Each row is a point on a landscape with many valleys, with its height.
From any point a ball rolls to the lowest of the 2 points nearest to it. It stops when none of these is lower. Distance is the straight distance between rows; heights are no part of it.
q_567 height 542: [142 172 156 135  57 138 120 129 188 113 105 101 147 178 162 127 157 124
 107  93 118 110 137 142 158]
q_671 height 362: [151 211 121 155 109  80 139 130 157 143  75 131 116 141  84 139  81 146
  91 142 190  69 106 113  91]
q_155 height 537: [123 109 161 119  85 152 173 118 131 151 107 108 185 132 167 110 127 134
 116 105 123 167 158 121 155]
q_662 height 334: [162 187 113 161  90 100 146 131 168 180 119 151 128 148 113 164 137 108
  88 120 134  67  82 153 103]
q_679 height 445: [180 114 110  92  72 150 121 119 136 100 145 145 113 169 154 142 103  59
 187 113 104 136  88 121 123]
q_893 height 330: [102 181 121 113  89 149 113 123 117 100 139 162  84 130  98 181 141  98
 106 118 123 120  76 147 117]
q_405 height 574: [161  61 125 151 123 118 169  69 132 170 121 102 105 118 134 100  85 124
 116 115  96 145 117 139 101]
q_261 height 610: [147 142 145 114  79 172 117  90 147 101 129  94 143 161 124 113 113  86
 152  75  71 188 107 120 152]
q_502 height 619: [ 99 118 171  96 104 172 138 140 132  79 164 105 129 136 108 153 172 107
 114  81 105 137 127 136 154]
q_387 height 504: [118 104 120 186 180  66 164 166 159 169  79 132 137 109 141 110 144 182
  91 136 183  92 119 139 166]
q_436 height 453: [113 137 121 138 100 154 107  66 115 153 120 106 169 126 134 114 104 142
 139 126  89 170 152 148  86]
q_62 height 581: [189  82 114 120 102 147 158  77 135 172 163  99 121 133 142 113  88 113
 109  90  61 143 116 109 125]
q_692 height 103: [103 131 117 163 154  74  96 114 144 114 106 111 120  58  96 142 151 122
  99 153 161 115 100 127 132]
q_362 height 418: [157 115 130 118 119 134 156 202 160 170 126 106 120 162 159  89 114 191
 105 117 156  49 167 113 125]
q_713 height 536: [128 106 131 108 152 134 162 115  93 154 165 122 150 104 144  86 142 144
 166 146 122 181 155 149 126]
q_258 height 308: [114  99 146 114 151 187 112 119  98 112 159 125  94 155 117 137 131  90
 180 122 102 127 150 124 117]
q_689 height 512: [129  90 116 105 158  95 177 170  98 151 149 157 146 117 162 102 140 137
 164 163 100 194 129 150 130]
q_644 height 469: [113 103 120 145 186  55 174 163 139 150 116 153 134  84 136 114 168 158
 129 149 163 141 106 144 176]
q_81 height 499: [148 111 144  97 127 193  81 151 105  53 158 114 113 186 122 156 117 117
 147  70  91 119 158 111 140]
q_506 height 448: [176 100 130 136 112 155 184 161 161 167 106  95 151 181 169  84  72 170
  82  98 131  85 184 114 146]
q_43 height 324: [ 89 112 123 130 181 143 114 138 109 117 142 157 124  84  94 158 187 129
 130 142 139 129 143 124 122]
q_78 height 359: [173  80 139 125 151 137 100 137  84 141 157 111 100 120 154 115  85 134
 166 144 117 138 172  91 121]
q_31 height 382: [103 170 113 149 171 119  67 145 103  83 141 133  51 120  49 133 107  91
 146 148 133 115  76 129 115]
q_64 height 372: [129 103 106 125 129 125 166 136  89 199 134 131 185  94 162  81  91 140
 124 140 101 207 117  98 122]
q_988 height 335: [152  77 123 128 140 128 130 132  83 175 164  93 151  91 142 106  64 140
 154 126 106 181 137  89 104]
q_372 height 444: [126 133 132  99 144 184  77 157 101  68 167 127  99 179 108 183 127  98
 132 113 122  85 123 106 123]
q_34 height 298: [156 133 100 151 148  84 106 166 133  82 151 176  58 141 114 114  90  76
 193 173 125  91  89 128  99]
q_702 height 437: [114  93 136 158 158  97 152 132 119 164 123 128 106  77 147 101 152 136
 119 148 143 131 134 157 167]
q_856 height 192: [103 157 113 167 132  55  88  92 165 106  67 130 113  84  62 124 122  98
  87 137 145 128  68  98 152]
q_810 height 441: [123 103 130 112 180 122  81 138 109  87 164 117 101 120 116 164 136 116
 146 177 135  76 124 106 111]
q_407 height 477: [152 150 117 145  58 142 131  70 149 162 110 119 156 144 147 107  85 111
 109 113  79 157 148 132 102]
q_621 height 270: [122 175 102 135  96  95 118 121 133 123 129 180  66 107 105 142 119 103
 107 163 123 123  63 153  97]
q_912 height 347: [137  94 151 102 110 179 134 102 105 150 156 105 114 143 143 127 117  94
 172 110  83 146 131 105 148]
q_425 height 650: [ 98 148 127 142 110 169 138 122 117 131 126 124 141 119 137 143 165 100
 107 129 145 133 186 174 123]
q_176 height 343: [137 164 123 146 157 139  85 167 103  89 157 170  48 166  91 141 113  80
 173 148 137  97 107 114  95]
q_866 height 481: [113 161 109 108 183 188  75 143  82  96 155 133 113 151  58 178 137  96
 121 114 137  89  86 102  98]
q_68 height 391: [122 166 124  97 102 160  77 168 110  84 172 150  82 166  94 178 124  93
 130 115 103 106  72 124 115]
q_173 height 632: [134 133 126  95  81 178 107  99 121  80 149 127 106 168 120 131 124  99
 155  69 103 173 122 140 112]
q_47 height 472: [158 101 121 137 102 140 190 110 132 177 113 101 167 151 175  93  68 169
  63 111 122 119 159 146 151]
q_365 height 325: [119 171 140 133 113 130 136 156 147 155 118 136 159 140 149 140 158 174
 105 138 166  68 175 130 131]
q_257 height 626: [138 122 135 128  84 160 121  83 146 161 124  79 182 138 143 125 102 111
 136  89  67 172  94  95 154]
q_142 height 471: [143  97 111  97 125 124  85 101 125 104 143 132  91 126 145 173 132  94
 150 160 125  93  96 122 100]
q_723 height 671: [109 115 118  87 130 178 135 157  78 110 160 103 220 133 120 124  89 138
 151  99  79 215 130 120 150]
q_647 height 508: [134 145 121 139 101 126 170 135 160 141 102  94 252 120 149 103  87 149
  89 105  83 173 142  75 164]
q_269 height 360: [164  69 147  89 113 127 154 139 133 149 179 130 139 104 159 124 168 134
 119  96 111 143 141 104 132]
q_990 height 392: [ 96 104 102 133 221 120  70 144 108  77 149 131 122  88  87 148 164 127
 153 156 146 107 129 107 139]
q_511 height 417: [110 129 141 141 132 123 176  91 144 149  89 114 128 132 165  94 133 137
 125 167 175  91 172 139 133]
q_900 height 494: [133  81 107 117 133 123  75  79 110 121 128 103 116 106 162 130 118 116
 157 162 115 138 126 145 100]
q_730 height 342: [137 127 109 154 112 136 133  86 127 163 132 130 105 121 145 151 135 106
 141 145  93 111 137 184 131]
q_680 height 653: [143 130 135  86  71 154 120  77 135 114 143 143  96 140 151 130 146 129
 122  93 112 155 125 126 125]
q_358 height 322: [171  57 134 114 161 114 125 152 114 146 170 126 105  98 150 130 137 135
 141 136 126 115 146 104 119]
q_585 height 461: [138 156 125  99 100 128 177 160 145 122  89 131 247 151 168  97 106 148
 120 120 109 190 171  93 175]
q_562 height 341: [111 180 114 167 129  88 132  77 169 116  83 156  79 120 107 125 143 130
 130 136 185 102 125 137 127]
q_208 height 407: [ 98 143 137 144 101 162 112  68 125 151  81 134 138 155 163 113 120 155
 138 132 123 143 162 153 118]
q_5 height 611: [ 93 129 133 118 127 167 144 149 101 125 117 147 185 127 160 119 163 135
 117 137 143 170 184 164 123]
q_28 height 164: [ 84 172 136 146 162  88 124 162 148 117  87 145 140 118 117 104 150 203
 121 159 188  95 171 125 142]
q_986 height 470: [161 117 120  95  86 132 125 123 150 110 153 133  99 141 138 182 137  68
 124 121 104 100  78 120 127]
q_519 height 562: [144  89 113 165 118  98 164  66 154 144  85 141  70 133 148 115 103 143
 118 122 109 116 117 165 120]
q_795 height 567: [121 145 152  98  94 130 172 185 147 125 122 140 193 146 175 136 175 148
 104 116 132 146 137 131 203]
q_168 height 203: [135 116 118 150 173  52  73 138 139 105 137  87 111  60  56 132 126 100
 116 132 153 108  89  87 157]
q_861 height 253: [102 101 137 143 145 153 108 106 126 122 129 142  95 116 103 149 167  99
 162 123 114 127 144 141  91]
q_846 height 524: [110 100  99 132 168 126  46  94 106  71 139  96  90 123 129 105 111 111
 176 159 126 132 138 156 123]
q_797 height 681: [121  94 142  72 165 138 148 185  76  93 178 158 120 134 138 114 133 163
 169 135 113 173 159 121 130]
q_304 height 328: [141  65 134 139 187  72  99 153 129 111 157 101  93  79 124 109 144 130
 158 140 156 115 122 100 141]
q_396 height 510: [106 174 108 107 155 187 111 114 100 105 150 143 140 124  67 183 170 120
 101  86 156 114 112 129 124]
q_668 height 294: [111 178 122 172 155  72 117 109 175 126  75 132 110 107  98 106 131 167
  97 147 179  72 141 112 147]
q_790 height 379: [137 194 146 142 120 114 141 132 146 187 121 124 131 126 117 144 147 169
  84 124 181  77 114 112 137]
q_664 height 573: [147 114 136 124 121 167  78 121  83  89 140 119  95 171 122 133  54 118
 174 108 105 153 170 110  81]
q_400 height 531: [137 111 125 182 152  93 153 136 163 165  89 103 101 150 151 100 110 179
  80 137 180  62 137 151 132]
q_103 height 317: [ 71 152 138 161 171 116 111 129 135 129  96 163 123  96 104 118 187 160
 116 137 175 135 140 126 139]
q_829 height 443: [ 84 181 149 134 172 114 111 123  98 125 119 110 160  73  55 131 140 145
  84 172 153 143  92 131 127]
q_206 height 645: [121 127 133 121 113 172 131 121 122 140 139  94 222 119 131 122 113 126
 143  94  61 196 135 103 174]
q_824 height 578: [115 113 173 106  85 172 133 116 149  92 125  96 165 138 140 114 155 111
 120  87  91 175 143 128 162]
q_267 height 376: [145 122 104 136 102 148 123 107 108 134 136 141  71 134 132 141  89  71
 174 135  93 143 130 166 120]
q_112 height 680: [102 128 117 126 109 204 105 103 101 115 126 102 160 146 136 135 144  97
 123  94 121 166 167 172 117]
q_385 height 408: [124 140 142 141 133 114 156 116 134 182 142 130 105 105 143 132 169 152
 102 135 160  95 108 143 148]
q_543 height 509: [154 126 134 107  94 120 198 180 136 161 102 143 202 158 191  98 124 145
 108 118 121 178 152 125 172]
q_630 height 474: [115 158 143 109 132 125 126 139 104 150 150 116 157  76  90 176 153 129
  72 156 147 116  83 114 123]
q_72 height 250: [132 109  89 162 140  75  93 117 160  90 116 155  60 108 113 120 124  69
 168 156 109 116  86 151 111]
q_215 height 402: [161  73 143  83 110 133 143 164 117 130 169 120 188 113 146 111 126 135
 138 100  76 194 147  87 126]
q_222 height 507: [144 126 153 137  77 144 162 107 165 166 100 107 147 171 169 122 133 125
 111 105 123  99 140 140 140]
q_878 height 670: [142 105 136 108 119 126 111  76 132 139 145 145  79 106 150 126 155 169
 141 108 131 144 128 129 116]
q_536 height 547: [148 122 138 127 142 180  83 142  90  58 142 125 111 225 128 150  79 113
 165  91 122 110 164 126  85]
q_750 height 622: [ 85 143 155 101 114 131 162 174 123 137 130 157 170 117 133 159 181 166
 101 117 168 141 122 131 147]
q_354 height 585: [115 170 146 139  57 151 119 129 161 116 116 129 131 176 135 151 149  96
 138  96 109 135 116 186 121]
q_834 height 385: [121 203 143 148 113  98 134 107 139 135  88 123 133 121  64 164 117 124
 100 133 183 117  87 129  89]
q_408 height 548: [125 105 125 180 150  79 158  93 174 149  88 124  73 134 130 114 130 160
  82 126 150  84  91 156 141]
q_601 height 654: [102  99 164  73 137 161 154 163  99  91 188 133 127 119 122 135 159 135
 138 122 109 142 142 131 137]
q_172 height 482: [137 113 117 125 147  75 208 168 128 161 105 175 164 136 166 108 147 154
 121 162 118 158 152 163 127]
q_406 height 487: [155 111 134 119  68 125 157 106 166 149 123 116 115 156 156 156 141  90
  95 100 124 101  75 140 138]
q_865 height 422: [106 132 143 140 136 118  79 150 105 118 144 135  48 108  87 171 126 125
 136 129 131 115  92 129 114]
q_830 height 232: [108 178 104 153 139  74 104 105 149 104  92 165  94  99  64 134 116  95
 121 165 130 124  44 135 111]
q_676 height 336: [159 170 108 168 156  71 118 133 180 146  73 114 105 130  95 109 101 168
  87 143 199  44 124  91 108]
q_558 height 384: [120 150 140 145  98 118 159  82 159 124  87 140 100 135 145 125 148 115
 120 132 179 112 155 139 100]
q_997 height 383: [135 158 128 122 142 118 167 215 140 178 117 125 159 140 136 126 128 179
 106 156 172  45 153 102 146]
q_609 height 329: [117 147 139 130 105 155 141 117 135 154  84 132 171 159 166  90 107 184
 134 137 134 123 202 117 126]
q_742 height 699: [124  91 142  88 144 188  96 168  70  92 162 109 179 152 135 128  83 152
 152 109  77 171 160  97 133]
q_931 height 191: [117  99 126 167 146  93 112 109 149 132 117 125  84  85 116 139 156  93
 128 140 127 111 117 139 104]
q_817 height 393: [140 133 114 130 124 124 177 129 132 176  88 139 218 139 166  84  89 179
 122 139 128 152 190  97 118]
q_841 height 311: [155 163 100 159 104  92 154 104 159 150 137 144 103 133 121 146 136 106
 138 139 118  86  97 193 101]
q_118 height 708: [127  94 115 111 201 101 117 179  85  84 163 160 112 105 127 119 128 170
 183 150 130 154 166 128 154]
q_532 height 416: [136 143  94 101  98 150 122 114 125  82 150 184 100 159 134 151 126  77
 192 124 138 140  86 160 102]
q_850 height 410: [ 85 202 143 152 146 108 109 108 128 125 100  97 146 115  83 134 143 136
 102 163 188  99 102 149 111]
q_353 height 268: [101  90 129 141 172  62  69 149 151  76 154  87 118  92  82 104 150 105
 156 126 145 105 106  96 167]
q_670 height 566: [110 117 126  89 147 177 145 140  79 124 158 145 177 129 147  88 149 126
 144 126 119 210 160 142 120]
q_512 height 442: [145 124 102 126 146  86 173 168 139 161  71 173 178 158 187  79 109 183
 138 170 132 149 187 125 116]
q_811 height 501: [123 130 139 107 171 104 110 141  98 132 159 133 104  54  83 153 130 137
  97 176 126 110  84  88 131]

Call two points neighbours if one is among the 2 nearest of the other. Go from one point of each pair to the other, from neighbour to neighbour, staying as low as possible. Name the highest point that can't be avoided.
q_988 / q_692: q_78
q_692 / q_668: q_43
q_692 / q_358: q_304
q_988 / q_609: q_511
q_365 / q_841: q_790

For each start below, name the point where the ball stops.
q_630: q_668
q_405: q_365
q_425: q_609
q_112: q_609
